Each row is a point on a landscape with many valleys, with its height.
From any point a ball rolls to the lowest of the 2 points nearest to it. It stops when none of these is lower. Distance is the straight distance between rows; heights are no part of it.
z475 h=6.29: [116 185 153 199 139 160  92 105 128 122 112 104 103 155 135 109  83 157
 120 113 102 125 102 132 162 115 121 117 151]
z11 h=4.12: [116 151 163 133 104 123  93 113 150 121 116 166 128 118 118  56 133 123
  52 145  59 145 112 138 179  95 166 183 109]
z995 h=3.17: [123  69 135  90 134 106 186 169 165 140 224 135 117 119 146 161 134  88
 202 132 154 128 159 161 117 131 133 108 115]
z278 h=4.73: [142 142 159 100 142 169 143 180 143 149 182  90 119  89  67  67 129 130
 185 131 152 104  93 143 133 153 112 133 150]
z560 h=6.35: [139 126  81 158 116 161 149 104  80 135  79  90 156 149 138 204 159 139
 115 161 115 179 163 126 128 147 160  66 136]
z116 h=6.09: [120 137 154 155 145 163 109 129 147 128 175  77 133 124 111 109 119 164
 151 106 173 141 137 171 112 130 111 112 198]
z827 h=6.22: [101 160 142 165 143 168  86  88 133 131 122 106 122 150 158 137 100 140
  84  95 137 137 117 137 122 113 120  93 167]
z723 h=6.30: [159  95 137 103 168 184 155 123 122 121 134 123 142 152 136 150  85 113
 160 114 157 161 148 145 110 164 146  15 180]
z352 h=3.15: [176 141  81  69 150 172 140 117 123  97 104 147 123 110 150 130 105 124
 146 129 123 124 123  62  98 153 126  58 123]
z280 h=6.55: [152 131 145 119 129 138 146  88  86 125  50 173 126 151  97 105  62 166
 151 139 164 115 121  94 170 186 110 104 136]
z461 h=6.16: [119 150 130 165 132 154  71 117 163 130 167 100 122 125 131 114 111 160
 108  89 176 126 126 151 107 112 110 134 167]
z205 h=5.14: [159 103  89 116 151 138 131 136 106 163 149 113 158 137 111 175 101 136
 158 158 159 121 128  97  99 181 135  48 157]
z736 h=5.63: [133  36 136 101 130 158 179 139 116 144 172  77 142 155 108 153 118  61
 161 145 158 124 176 153  97 128 119  78 144]
z812 h=6.78: [117 140 132 132 125  88 117  84 147 110  98 162 110 117 128 130 120 102
  98 123 111  98  87  90 114 137 126 153 101]
z726 h=2.55: [111 169 154  81 129  89  95  98 182 117 161 186 119 108  95  97 140 133
 102 144 105 139 107 134 164 156 140 168 113]
z882 h=4.79: [166 167 152 191 121 154  92 112  72 108  42 132 126 179  99 130 106 138
  98 139 108 132  95 104 182 164 101 167 153]
z259 h=5.29: [158  57  90 116 155 126 162 134 111 165 155 132 154 153 121 211 104 119
 180 135 172 130 149 134 107 150 124  67 169]
z746 h=3.06: [135 201 148 116 152 133 119 162 178  99 170 103 107  81 108 120 142 111
 107 113 143 124  78 144 133 159 159 150 153]
z234 h=3.36: [118 135  86  99 118  86 158 140 137 164 139 153 126  88 119 172 142 129
 144 135 147  86 126 100 112 149 139 135 106]
z951 h=6.33: [109 135  97 146 151 153 114  55 117 139  91 125 107 149 153 156  92 129
 117 112 153 139 118 127 115 125 121  73 131]
z576 h=4.33: [138 157 129 181 113 105 112 108  75 140  85 129 161 153  92 105 110 189
 119 168 134  89 134 119 148 130 126 141 128]
z824 h=4.50: [145 129 189 110 125  85 119 141 134  94  79 189 135 143  97 105 103 146
 120 135 115 119  88 112 175 146 128 184 110]
z401 h=6.68: [153 139 154 162 104 123 110  97  78  89  53 179 125 154 158  86  81 130
  97 136 119 102  94  86 147 139 126 142 102]
z344 h=4.67: [160 156 138 192  91 170 100  86  63 122  57 103 104 169 106 114 112 128
  74 146  81 132 120 123 187 136 120 153 149]
z324 h=4.99: [165 111 147 106 146 177 185 110 101 148 106  98 126 139  34  75  72 119
 174 136 143 111 127 123 158 159 110  98 155]
z521 h=4.62: [155 104 108 128 126 166  89  78  57 107  31 125 139 137 142 108 133 122
  55 139  95 139 130  71 145 129 126 134 116]
z92 h=6.48: [ 84 115 111 132 125  92 130 133 101 125 131 134 138 138 165  95 162 168
  92 106 113 125 177 146 136  44 136 150 125]
z308 h=4.42: [136 177 126 130 138 174 106 133  83 112  66  95 115 111 161 132 129 103
  70 105  89 146  97  77 161 135 148 128 139]
z841 h=3.16: [ 95  90 119  90 132  82 134 169 171  74 190 151  97 144 153 141 177 107
 196  98 178 142 200 165 120 145 102 126 104]
z101 h=4.43: [118 112 129  88 137 102 151 116 187 116 192 126 116 106 125 145 153  67
 125 131 147 128 111 170  74 150 156  99 130]
z221 h=4.29: [118  51 102 100 179 107 188 161 138 150 179 183 112 137 146 171 156 118
 173 106 179 109 158 168  92 118  54 120 120]
z293 h=4.37: [102 136 125  91 171 111 104 173 150 148 177 104 139 128 104 106 129 171
 149 109 169 109 149 120 121 122 126 134 154]
z747 h=4.20: [111 147 127 105 174  88 122 157 136 121 136 113 138 122  71  92 146 177
 133 126 152  98 147 104 122 138 121 155 141]
z229 h=3.43: [176 136  94 102 162 140 112 108 125  94  69 142 118 129 147 122 108 131
 160 159 114 111 118  45 123 145 126  80  91]
z213 h=5.95: [116  99 169 142 161 153 108 145 143 117 162  73 134 139 136 135 127 115
 153 123 174 133 133 182 105 150 118  72 191]
z778 h=4.72: [110  87 125 106 124 130 167  83 156 131 146  95 110 125  85  99 107  83
 148 126 138  95 119 149  84 111 120 118 109]
z588 h=2.65: [ 89 108 135  96 132  95 145 176 180 108 215 128 118 128 154 138 159 119
 176 141 165 141 170 173 114 142 140 123 116]
z748 h=3.25: [ 89 158 166 150 154 117 108 103 195 121 170 138 101 102 120  43 109 119
 120  91 138 128 116 131 123 123 131 175 134]
z646 h=4.44: [106 109  99 178  83 123 125 113 115 149 159  66  80 138 146 127 153  89
  75 134  72 141 165 152 159  56 136 175 125]
z212 h=3.76: [ 95 155 168 126 154 142 128 125 122 146 114 114 130  98 129  82  92 151
 139  97 123 108 122 121 107 133 134  95 157]
z406 h=4.26: [122 135 160 121 131 111  89 131 136 109  98 165 143 121 124  53 122 155
  68 109  94 120 120 121 159  79 147 192 105]
z876 h=5.42: [102  98 123 181 109 138 116 107  77 134 106  78 124 163 177 179 153 123
  92 129  94 155 165 158 146  82 146 104 141]
z479 h=2.37: [128 142 153 123  71 119 120 163 114 145  88 106 129 103 112 107 150 116
 109 162  62 144 104 108 192 126 149 177  92]
z128 h=3.79: [124 163  95 137 110 122  85 130 149 143 165 104 107 107 145 179 132 118
  98 127 161 102 102 132 123 145 122 148 113]
z39 h=3.67: [102 110 113 142 130 110  93 154 149 104 180 125 108 149 198 191 184 132
 136 111 164 139 162 173 122 117  92 139 120]
z387 h=3.07: [124 169 187 154 121 146 123 118 143 128 111 138  72 121  93  75 118 119
 159 148 118  86  64 136 157 171  95 144 133]
z641 h=5.15: [137  86 150 112 153 173 163 127 106 166 136  81 127 142  67  63  63 125
 171 126 148 112 130 142 133 111 110 118 131]
z223 h=6.12: [113  86 163 122 162 148 118 134 131 124 137 108 131 148 165 167 105 122
 162 131 151 134 144 148  93 162 119  39 154]
z539 h=5.94: [120 162 122 174 105  65 124  82 162 106 141 175 119 147 128 101 131 134
 101 135 106 110 125 154 145  65 158 182  85]
z52 h=4.40: [132 127 174 110  93  78 129 135 107  91  81 183 153 135 118  79 130 144
  85 140 102 106 111 119 177 121 138 196 105]
z188 h=3.77: [177 161 118 162 115 157  93 101 136  88  71 133 129 143 136 125 102 134
 137 156  85 128  99  76 123 134 119 105  95]
z298 h=4.61: [ 99 105  91 129 101  88 152 174 113 115 165 136 143 116 183 172 206 152
 142 122 144 172 203 154 117  92 131 171 105]
z762 h=3.18: [135 111  74 167  92 107 130 100  95 169  96 145 138 139 142 163 166 143
  97 159 106  97 137 156 132  68 118 160  85]
z749 h=4.32: [132 144 128 168 116 125  65 108 110 130 102 118 153 147 107 118 123 157
  71 149 105  98 111 108 144 114 130 161 116]
z564 h=3.41: [115 150 103 126  82 129 124 119  98 167 100 112 143  87 142 166 132 129
 110 136 117 128 109  81 144 143 138 157  89]
z596 h=4.41: [159  63  96 106 156 106 205 182 129 168 187 178 125 132 142 214 167  94
 172 112 157  91 156 160  99 145  92 101 132]
z87 h=3.88: [ 89 121 100 157 125 114 126 126 133 163 151 161 126 114 185 196 165 108
 112 138 113 140 111 130 100 108 133 142  84]
z675 h=2.54: [154 115  72 155 129 133 190 123  80 168  72 177 141 142 163 183 153 163
 132 148  88 133 157 100  98  95 109  99  84]
z541 h=1.98: [ 99  57 116 151 106 124 136 134  87 137 135 160 159 134 180 163 163 145
  96 132  98 147 167 174 100  72 102 139 119]
z484 h=5.60: [136 102 119 142 116  80 155 127 146 141 151 159 150 157 122 135  93 187
 157 133 128  95 151 148 102  69 120 114 128]
z965 h=4.14: [ 90 141 159 109 124 120 133 129 169 116 152 126 113 106 148 136 141 114
 105 130 126 101 111 141  75 150 141  66 144]
z669 h=5.02: [199  82  92  69 152 153 186 145 133 135 134  90 134 135  79 151 110  55
 156 139 133 101 115  92  94 138 136  64 133]
z261 h=1.83: [ 95 165  99 125 125 118  82 152 188 114 186 154 125 137 161  69 184 143
 112 106 119 226 179 139 141  94 153 181 109]
z665 h=4.93: [170 155  96 129 142 158 116 158 110 135 125 100 153 122 146 163 109 120
 142 164 147 134  99  99 117 171 155  59 147]
z202 h=2.38: [103 103 114 147  99 115 151 117 109 156 146 139 148 123 153 198 132 159
 156 137 159 112 161 141  97 138 103 104 139]
z452 h=5.88: [129 114 146 118 147  98 124 118 136 118 112 156 134 118 107  73  61 158
 140  96 141 104 110 129 128  85 125 160 121]
z823 h=5.77: [139 150  95 142 139 147 133 101  82 135  67 103 157 144 152 185 146 139
 104 135 107 146 139  96 139 122 163  75 123]
z946 h=3.75: [148 106  96 139 103 111 138 101  71 149  67 161 161 140 123 133 135 150
  82 155 102 108 130 124 135  86 129 123  92]
z315 h=6.82: [128 140 109 140 121  79 139  76 169 139 118 176 109 113 117 163 148  95
 115 146 100 103  91 116  97 131 140 153  68]
z779 h=3.47: [108 117 149  94 149 128 153 117 178 125 201  85 107  89  69  60 141  77
 160 125 144 150 128 156 106 140 160 157 124]
z870 h=5.71: [140 113 112 112 144 116 163 152 117  99 147 112 136 117 168 196 125  77
 163 125 179 114 111 171  92 157 161  64 164]
z590 h=3.91: [108 171 187 126 162 129 145 151 144 123 121 119 132  81 116  84 117 131
 155  79 107 128 105 113 110 135 142 129 156]
z710 h=5.98: [127 128 135 129 136 107 124 109 121 120  79 153 155 132 134 114  82 153
 113  96 102 116 117 118  98  67 140 123 121]
z302 h=5.41: [135 106 136 108 138 110 167 125 146 144 149 138 141 149 108 131  77 151
 162 121 123 101 137 126 105 100 115  77 149]
z682 h=4.28: [ 99 115  73 134 133  70 154 156 139 140 171 187 122 150 157 133 212 163
 141 123 127 160 200 151 106  88 115 175  65]
z933 h=6.26: [148 105 125 124 144 143 112 114 156 129 127 125 142 122 151 147  93 104
 134  96 112 138  97 111  64 115 140  78 122]
z469 h=4.07: [ 98  87 115 130 160  99 138 128 147 152 165 186 130 123 180 174 143 124
 139 117 126 139 122 158  83  93 115 138  99]
z631 h=4.16: [153  98 119 157  84 108  89  94  94 120  70 135 155 149 108 117 118 133
  64 152  93 101 107 116 153 106 135 174 109]
z756 h=4.53: [161  74  98 127 118 114 171 165 154 171 165 177 140 121 146 230 148  97
 189 140 143 103 146 165  87 145  92 112 124]
z834 h=3.01: [101 120 124 134 127 121 103 141 101 136 158 113 167 126 160 162 130 165
 114 142 150 129 156 138  91 133 130  96 165]
z573 h=6.46: [150 113 109  95 179 173 171 104 127 136 116 109 131 163  89 141  76 140
 155  99 165 150 134 135 128 150 142  28 164]
z6 h=4.65: [142 129 182 107 167 159 139 184 133 146 134 129 110  99  48  59 119 117
 183 129 118 111  90 134 162 154 105 159 127]
z161 h=2.34: [105 169 117  87 138  89  89 122 177 130 187 174 120 131 103  59 152 167
 120 141 136 158 144 141 147 116 144 177  91]
z848 h=3.81: [ 92 143 108 162 114  99  97 150 150 119 177  97 113 164 163 155 184 123
 103 122 129 148 167 153 123  97 129 168 112]
z182 h=3.87: [107 130 137 156 117 155 108 121  77 160 106  93 159 110 150 106 115 163
 104 136 103 157 130 120 124 103 146 124 142]
z644 h=5.87: [121 133 113 145 122  57 133  85 182 120 164 176 116 142 111  94 111 138
 142 126 130 121 119 153 117  84 138 162  77]
z858 h=3.80: [109 189 122 176 123  98 105 125 147 120 150  98 107 165 106  94 154 165
 131 134 146 108 158 126 144 117 117 174 124]
z557 h=2.94: [111 161 147  99 108 112 108 157 131 141 129 120 145 107 114 113 176 149
  85 153  68 122 121 121 152 125 164 145 105]
z612 h=5.78: [121 121 116 127 135  62 153 116 153 138 136 171 138 148 102 108  85 163
 155 129 143  87 125 148 125  76 140 161  86]
z237 h=5.13: [162  72 119  76 152 180 167 142 124 136 162  85 148 101 110 106  98  48
 137 132 140 133 104 120  77 140 156  68 142]
z86 h=4.94: [104 123  85 124 108 101 137 165 113 139 156 109 158 102 173 175 148 170
 139 110 144 153 171 136 120  82 124 162 110]
z635 h=4.02: [153 179 134 165 111 140 114 133 145 129  89 119 125 124 116 137 112 141
 164 175  86 122  93  79 120 152 133  90 102]
z760 h=4.86: [147 149 189 171 107 142  91 146  89 123  64 167 104 168 123 107 102 152
 110 148 139 132  78 126 181 167  75 192 159]
z592 h=3.46: [ 97 102 110 121 151  94 104 174 135  64 168 149 111 143 188 178 205 111
 149  83 179 147 180 167 122 146  85 147 110]
z277 h=4.03: [116  82  94  48 138 116 183 148 156 155 201 108 108 128  86  85 145  93
 151 133 181 105 174 130 117 110 116 140 100]
z262 h=4.49: [128 128 118 188  98 162  96  94  65 151  90  73 104 153 133 104 111 114
  67 144  80 141 130 125 191 106 132 158 146]
z122 h=5.01: [161 155 134 127 170 195  93 146 112 143 102 106 142 112 103 124  93 145
 139 133 137 132  94  93 131 191 143  77 154]
z351 h=3.49: [152 102 108 101 139 100 172 175 153 157 198 109 142 112 123 169 115 100
 184 130 148 105 135 132  95 133 148 104 138]
z551 h=4.88: [184 130 107 101 126 172 115  98  82  92  37 150 155 140 118 150 101 169
 115 129 125 174 146  56 162 157 116 118 124]
z164 h=3.48: [ 99 142 143 136 136 154 132 145  97 160 128 112 167 112 127 117 106 180
 125 124 120 130 136 103 114 144 139 116 161]
z805 h=4.25: [155  88  76 132 105 158 129  79  52 128  48 153 143 136 145 118 134 136
  85 147  95 147 133 102 136 102 133 110 100]
z964 h=1.36: [122  62 103 134 134 130 164 153  77 161 132 181 166 128 179 196 169 145
 109 129  97 122 148 143  83 112 100 111 129]
z535 h=6.05: [127 155 136 167  60  91 139  95 100 102  98 121  98 139 122 100 133 115
  74 126  89 117 140 131 190  85 139 209  97]
z60 h=4.18: [156 131  99 110 140 131 136 123 148 164 119  84 121 130  90 188 101 120
 167 115 173  92 106 142 124 135 113 102 107]
z948 h=4.78: [193 154 154 124 116 163 120 117 116  89  31 128  97 150 127 154 113 128
 164 154 147 152  96  74 165 223  85 133 134]
z902 h=6.69: [168 113  80 116 145 157 174  85 122 140  96 156 147 169  89 147  79 168
 165 133 139 135 152  91 139 141 139  35 135]
z249 h=6.31: [ 90 123  98 116  81  95 132 131 111 138 118  97 116 116 142  96 184 145
  92 117 114 134 157 148 160  56 135 176 103]
z464 h=3.65: [ 92 150  96 100 106  88 150 138 163 160 170 156 121 101 127 156 161 149
 139 129 161 100 151 132 111 116 119 147  90]
z887 h=3.14: [114 175 177 162 127 158  89 124 142 125 118 159 103 122 112  63 126 138
 100 130  90  95  84 110 148 162 125 165 150]
z144 h=3.20: [ 93 189 170 151 144 131  87 124 157 117 149 141 104 104 109  56 141 134
  99 105 116 122 114 125 142 131 135 189 148]
z727 h=2.47: [119 148 127 121  89  98 118 146 129 137 126 137 145  94 111 113 124 171
 133 128 127 138 130 106 165 115 113 214  99]
z775 h=6.63: [ 76 131 130 134 147 101 119 138 136 118 151 143 125 138 176  90 141 177
 117  95 138 129 177 152 107  78 126 127 137]
z897 h=4.83: [103  87 151 160 113 149  82 146  86 103 144  95 140 147 202 208 171 105
  96 106 113 160 169 175 145 105 132 113 169]
z372 h=7.06: [153 131 100 120 143 148 159 135  90 139 131 117 176 143 172 229 103 144
 154 115 170 173 144 146 128 160 172  57 161]
z386 h=6.73: [150 125 122 131 120  92 128  84 108 109  45 187 122 141 134 127 113 112
 114 143 110 104  91  74 128 144 117 146  76]
z865 h=4.92: [173 104 202 109 147 160 111 168 117  99  53 166 105 155  75  92  96 129
 152 134 149 140  71 118 146 185  67 138 171]
z436 h=2.56: [105 169 141 115 126 127 117 174 181  81 198 125 131 103 193 141 143 115
 121 100 165 153 139 185 102 133 146 119 164]
z670 h=4.27: [107 141 108 179  96 121 110 111 128 123 182  95  81 150 113  52 158  94
  68 142  76 150 187 146 172  63 157 198 131]
z923 h=2.67: [118  82  92 172  69 108 137  97 106 148 130 150 133 133 150 150 170 123
  93 153  77 132 145 157 112  59 127 165  94]
z426 h=3.78: [ 71 159 144 129 121 109 132 111 166 118 156 152 121 120 165 127 172 123
  87 119  82 124 140 140  94 122 158 119 125]
z846 h=5.79: [133  55 147 103 139 134 134 147 151 136 190  69 133 130 113 128 126  85
 147 138 177 117 150 180  85 139 118  85 157]
z232 h=2.78: [125 148 154 116 121  90 139 123 160 145 135 106 105  88  77 128 125 109
 169 136 152 108  99 103 131 172 128 177 114]
z953 h=6.15: [112 116 114 132  81  90 138 112  86 119  81 101  98 108 116 106 152 107
  75 129 103 109 124 132 194  73 136 191  97]
z574 h=4.60: [150 114 194  96 170 168 124 156 157 136 103 142 111 118  71  66  80 107
 169 128 109 125  67 115 150 156 112 139 113]
z443 h=6.83: [150 109  74 135 131 155 157 112  79 131 114 139 168 149 156 239 133 140
 148 137 151 184 161 115 106 164 166  56 145]
z71 h=4.13: [ 99 147 148 192 117 129  87 130 143 128 161  99 118 150 144  64 159 126
  63 138  59 146 169 146 143  69 153 173 149]
z396 h=4.90: [143 143 134  98 143 181 156 196 134 153 169  91 129 102 117  96 109 104
 168 146 153 111  98 160 112 168 141  69 162]
z420 h=3.90: [ 88 167  83 136  85  70 132  91 160 130 181 165 109 122 139 121 181 145
 124 135 150 137 170 135 110 117 125 170  95]
z394 h=3.61: [131 128 116  65 140 110 161 165 133 146 155 127 128  90 108 140 121 117
 143 125 138  84 103 101 103 154 150  96 130]
z405 h=3.40: [ 92 163 135 127 105 125 115 125 143 126 118 120 123 120 141 112 161 119
  75 140  59 117 111 126 126 111 159 116 126]
z126 h=4.06: [112 184 176 141 156 154 103 160 114 119 117 110 155  75 126 108 135 118
 119  86  92 151  88  96 132 129 163 152 158]
z390 h=4.23: [113 184 176 156 137 179 117 135  91 114  81  93 139  99 151 103 146 120
  88  91  83 143 108 101 140 139 154 127 170]
z362 h=1.84: [137  92  87 106 144 128 160 140  86 171 110 183 164 138 158 179 132 158
 111 127 109 114 132  90  93 106 110  73 113]
z434 h=4.89: [157 148 196 129 124 164  98 158 116 110  73 163 109 135 102 108 110 148
 130 123 125 137  59 119 172 186  68 159 166]
z667 h=4.70: [208 126 142  97 139 170 153 127 130  90  83  95 111 121  69 126 106  83
 175 142 146 130  85  99 140 206 100 107 140]
z247 h=4.97: [195 104 173 101 167 183 135 118 115 102  57 166 130 145  70  62  68 132
 150 124 120 136 102  93 148 176  81 112 166]
z642 h=4.45: [107 111 149 151 113 139  92 168 124 103 162  86 160 140 196 170 182 104
  89 130  98 145 160 172 120 123 157 123 172]
z66 h=3.50: [ 90 168 125 130 153 110 116 127 185 101 204  96  92 148 132  80 163 117
 133 101 173 150 151 153 110 137 124 140 146]
z169 h=4.95: [152 173 160 144 143 198  94 142 110 124  80 135 129 116 109 100  95 144
 140 123 113 130  72 105 144 173 112 105 160]
z24 h=2.90: [116 187 134 118 142 143 112 181 169 101 187 112 137  82 143 109 134 121
 125  89 157 146 105 167 108 140 164 151 166]
z40 h=5.10: [110  80 152 140 119 146  90 138  96  96 135 135 158 142 201 224 139 129
 134 116 138 154 155 169 138 136 116 102 159]
z63 h=6.36: [146 157 150 164 145 146 106  90 136 129 107 109  99 159  95  89  68 149
 146 130 147  93  92 150 147 116 113 101 131]
z774 h=2.93: [127 152 171 131 110  98 151 102 153 129 116 120  91 122  74  86 122 111
 162 137 143  78  93 135 137 159 108 162 117]
z645 h=4.19: [ 98  58 135 101 169 106 156 137 142 136 163 187 126 133 172 158 139 128
 159 109 138 111 143 153  74 117  96 108 122]
z220 h=2.11: [ 85 177 128 103 142 119  88 125 191 138 199 150 139  88 149  83 158 134
  91 112 115 182 142 127 132 107 158 169 114]
z423 h=4.58: [106  85 140 103 146  96 162  94 189 135 169 125  99 125 114 127 148  66
 134 124 153 115 121 170  72 112 127 116 112]
z252 h=4.22: [103 132 128 179  93 153 105 107  67 139 106  80 135 114 138  88 118 157
  93 125 102 155 142 136 159  83 136 164 159]
z754 h=1.23: [ 97 142 126  94 143  90  91 145 202  82 202 149 134 143 152 115 197 130
 126 100 131 207 180 163 119 122 150 138 127]
z517 h=5.48: [106  88 137 111 143 123 146 154 135  87 165 137 135 113 193 205 139  77
 143  99 171 129 120 182  86 151 133  84 151]
z663 h=4.09: [ 84 145 134 168 117 123 101 158 151 122 190  87 113 134 186 154 189  82
  78 143  89 147 150 144 143 108 168 142 146]
z857 h=5.17: [156 160 113 125 144 182 132  95  87 104  46 124 150 138 118 136 109 157
 110 124 108 180 144  81 152 148 150  80 133]
z982 h=4.21: [124  94 129  55 152 156 187 168 130 141 186  74 118 110  99  86 116  72
 143 102 185  98 148 140 109 110 132 124 144]
z209 h=5.45: [148  50 106 107 147 136 197 118 106 179 164  95 141 154 104 177 109 100
 175 145 189  98 164 138 122 137 114  73 166]
z94 h=3.64: [ 94 180 117 175 127  93 100 134 178 113 184  95  84 167 149 111 179 138
 134 122 134 161 174 139 124 117 129 172 121]
z377 h=4.84: [182 106 152  90 114 191 168 138 121 121 101  91 126 118  37  89 105  87
 151 140 129 109  91 128 134 159 103 105 141]
z791 h=4.68: [192 123 144 107 112 144 119 117 110  77  38 142 136 135 105 160  93 126
 142 132 142 159 103  67 151 192  95 147 136]
z989 h=3.66: [118 158  78 146  86 134 107 124 121 158 141 112 118 103 174 194 143 104
  91 130 129 121 106 121 129 118 139 154  90]
z451 h=5.28: [118  96 126 121 123 133 125 161  96  89 124 161 143 140 219 235 157 101
 133 111 128 129 131 176 120 147 109  86 136]
z837 h=6.62: [148 146 154 133 118 142 121 120  72 126  48 182 137 142 135  90  59 173
 142 147 136 111 111  86 177 155 115 131 115]
z331 h=4.59: [188 121 144  87 116 134 136 125 133 112  81 122 122 110  97 145  68 124
 153 111 151 123  79  94 140 167 106 126 133]
z809 h=3.98: [119 168 141 155 147  83 120 123 114 124 121 108 140 140  89  93 129 183
 138 133 141  89 138 122 136 126 121 159 152]
z417 h=5.91: [117  91 108 155  85 147 139 142  84 145 118  81 129 119 195 176 165 102
 101 159  86 163 144 139 133  95 137  99 127]
z218 h=6.45: [155 125 122 148 141 143 129  65 112 142  75 127 118 159  81 113  64 134
 152 152 166 104 105 116 142 159 107  86 126]
z629 h=4.08: [ 79 120  90 128 109  69 133 103 164 103 170 189 119 150 151 117 195 149
 116 126 137 166 182 157 104  96 128 168  96]
z860 h=6.88: [167 114  75 123 146 154 143  95  90 141  75 165 164 153 122 146  85 190
 147 153 124 138 152  69 124 126 133  55 104]
z23 h=3.93: [139 150  99 121 135 129 104 148 166 150 160  75 110 110 118 166 108 119
 145 124 188 112 101 141 120 134 129 123 129]
z949 h=2.64: [107 178 136 132 108  79 112 112 165 144 141 134 113  93 101 116 143 137
 144 123 164 117 129  98 148 151 122 221  97]
z634 h=6.00: [110 164 112 157  81  80 118  83 142  97 140 140 112 134 122 106 151 119
  75 121  93 133 150 124 160  90 147 228 106]
z819 h=3.83: [103 137 149 142 100 130  99 106 142 135 135 130 116 128 136  79 169  94
  54 151  36 150 137 140 144  79 172 147 128]
z270 h=1.96: [132 141 172 149 101 162 101 147  91 129  79 113 136 109 128  97 125 132
 104 138  64 153  91 109 187 140 127 190 128]
z515 h=4.91: [161 107 141 128  95 161 116  91  54  76  22 127 112 136 141  69 143 107
  78 139  71 146 127  79 174 145 121 143 123]
z929 h=4.56: [147 122 190  92 142 122 107 150 172 117  88 164 111 121  96  72  74 109
 127 117 117 115  64 116 157 157 116 157 121]
z485 h=4.87: [206 115 101  80 136 167 178 136 110 117  97  90 133 116  88 140  91  65
 183 142 144 119 113  74 115 183 135  70 115]
z717 h=6.14: [141 128 109 144 119 121 122  97 143 106 106 140 140 126 157 172 121 130
 107  95  89 152 107 124  96  74 135 103 115]
z523 h=4.46: [168 140 125  96 133 114 125 135 151 145  84 129 120 128  86 167  94 126
 155 128 130  86  96  99 146 137 114 120  95]
z330 h=1.95: [ 94 136 134  77 152 108 112 179 196  95 203 160 129 109 170 129 178 115
 132 115 149 158 167 176 115 142 147 121 141]
z616 h=2.97: [126 134  96 122  97 114 163 111  87 170 116 134 155  88 135 191 125 149
 145 124 152 111 134  98 102 132 122 125 122]
z357 h=5.27: [133  73 158 108 162 140 180 143 143 167 165 112 138 140  87  83  81 106
 179 128 125 114 137 121 118 109 127  81 152]
z140 h=2.24: [135 162 164 167  99 147 107 140 105 136 114 115 147  97 109 107 108 175
 143 133 117 143 100 121 164 124 106 194 134]
z714 h=3.34: [105 126 140 116 153 126 130 119 181 121 179  86 105 119  89  45 125 113
 159 105 158 138 129 148 108 130 120 163 136]
z810 h=3.89: [100 109  91  85 136  87 160 124 180 164 193 169  99 104 102  92 152 116
 155 150 166 103 148 142 117 125 107 144  87]
z942 h=4.51: [156 164 106 169  99 141 110 149 136 150 107  84 142 118 121 181 139 140
 143 165 121 118 108 119 114 156 153  94 125]

Two balls start at each pair of points below. Name the first point that both come to, or write none.
z857, z948 | z791
z517, z423 | none
z521, z749 | z946
z824, z887 | z270

For each start below, name the point where the ball stops.
z144 | z270
z169 | z164
z823 | z202
z929 | z270
z515 | z964
z670 | z270
z101 | z270
